A landscape with many valleys, sampled at points; each row gives a point and its height.
A ball rolls from a point to the lowest of its 4 nearest points, and stops where none of them is lower. Distance is the straight distance between rows; heights are no part of it.
Rosu: [127 102 131 135 114 129 102 134 146]  (h 426)
laleb: [150 171  75 128 145 140 157 119 140]  (h 223)
ref: [ 49 122 119 132  84 120 175 127  90]  (h 412)
Komi: [ 95 108 156 139 107 131  70 140 114]  (h 503)
nonur: [183 163  91 122 169 132 149 121 153]  (h 183)
kon: [100  93 181  90 112 100 163 138  88]  (h 402)
dagam: [107 108 142 157 109 126  66 132 136]  (h 507)
Kemez: [141 173  85 136 145 136  86 119 137]  (h 611)
tur: [104  85 183 104 117 109 186 142  93]  (h 430)
depim: [161 179  85 107 157 168 125 122 131]  (h 434)
nivuk: [ 93 128  98 140 109 123 174 117 133]  (h 233)
foma: [171  72 189 136 128 125 154 141 138]  (h 350)
tumu: [128 200  74 115 129 171  86 126 101]  (h 548)
zimi: [131 177  79 130 127 142  97 117 126]  (h 483)
sov: [185 149  97 135 169 134  85 116 164]  (h 247)
zunu: [ 63 100 149 121  93 121 145 138 102]  (h 365)
gosir: [123  93 207  89 118  93 138 134  86]  (h 443)
zef: [ 92 103 195 105 108 117  81 150  92]  (h 456)
lav: [ 74  89 166 107 108 106 183 138  93]  (h 428)
zut: [ 86 104 200  90 114  87 114 130  67]  (h 447)
Bazap: [118  80 167 130 126 114 196 149 125]  (h 409)
vanam: [120  89 178 118 113 121 137 143 120]  (h 410)
Ritil: [171 124  97 138 161 122 169 125 168]  (h 82)
vif: [122 116 107 143 131 114 192 119 146]  (h 192)
velom: [159 194  83 100 147 195 113 146 115]  (h 583)
keter: [125  93 133 143 114 125 135 132 142]  (h 352)
zir: [157  88 163 149 131 115 119 135 153]  (h 520)
tugo: [125  85 180 131 116 127 102 140 135]  (h 514)
letu: [189 126 111 145 163 123 145 119 178]  (h 35)
Duge: [124  91 202  91 118  82 188 136  80]  (h 431)
satu: [149 169  99 141 146 137  48 119 146]  (h 718)
Nupeb: [ 97 149  85 143 111 132 116 115 121]  (h 427)
Zorun: [173 180  96 124 169 143  80 126 154]  (h 399)
Rerat: [191 155  98 116 182 143 148 128 166]  (h 146)
kider: [140 106 212  82 122  73 150 120  83]  (h 470)
Navo: [165 182  94 114 159 153 113 118 151]  (h 354)
Zuvok: [175 184  89 104 185 168 171 134 143]  (h 290)
Bero: [103 104 124 145 103 123 158 131 132]  (h 333)
fas: [ 87  90 143 125 107 120 197 135 125]  (h 429)
sese: [153 113 109 135 144 111 185 120 157]  (h 121)
mumo: [133 179  74 122 137 144 138 123 125]  (h 282)
domu: [120 192  71 111 119 149 114 113 102]  (h 416)
rok: [150 176  73 108 162 144 175 118 136]  (h 251)
Nik: [185  77 152 151 138 123 151 128 165]  (h 32)
Zav: [125 134 111 153 127 122  94 120 148]  (h 534)
suzel: [137 133 117 146 134 131  70 124 146]  (h 590)
pamop: [144  88 207 100 126 109 154 141 108]  (h 473)
Rak: [130 181  78 136 140 140  72 108 125]  (h 619)
vavar: [ 86 122 112 143  99 125 128 121 122]  (h 375)
Paraf: [ 66 103 177 111  94 118 107 143  79]  (h 404)
Nos: [ 91  86 175 109 108 116 131 142 107]  (h 380)
Lopaf: [156  79 199 118 131 101 180 145 124]  (h 471)
fesam: [158 109 123 146 130 120 127 117 164]  (h 267)
pov: [ 87 124 137 147  99 135  81 125 121]  (h 515)
Kas: [148 208  85 109 150 198  77 143 104]  (h 702)
dadoz: [ 65 125 113 139  98 122 145 117 107]  (h 393)
rem: [109 102 131 140 116 127 172 125 134]  (h 295)
Mizu: [105  93 155 138 111 125  95 142 127]  (h 488)
depil: [164 127 130 149 138 131  57 118 159]  (h 603)
Lep: [142  90 138 140 129 115 191 135 150]  (h 227)
Fumu: [145 200  96 116 152 164  64 125 122]  (h 218)
kos: [139 128  99 143 138 119 168 122 146]  (h 128)
zagen: [ 86  95 146 127 106 121 159 140 117]  (h 351)
guk: [134 169  98 150 134 146  58 115 139]  (h 674)
Mufi: [ 55 129 105 150  83 128 129 119 100]  (h 400)
dap: [101 150 102 153 111 129  96 115 131]  (h 474)
bezil: [155 162  88 128 146 130 131 115 139]  (h 245)
vid: [179 102 134 150 139 121 121 121 170]  (h 186)
fabos: [132 134 137 162 126 130  50 123 145]  (h 535)

Where does a ball stop that starts at each point below?
fesam => Nik
guk => Nik
depil => Nik
zimi => letu
fabos => Nik
kos => letu
nonur => letu
vif => letu

For each start below, name every point that the ball comes to, in order.
Lep => sese Ritil letu
Lopaf => foma Nik
nivuk => vif sese Ritil letu
Zuvok => Rerat letu
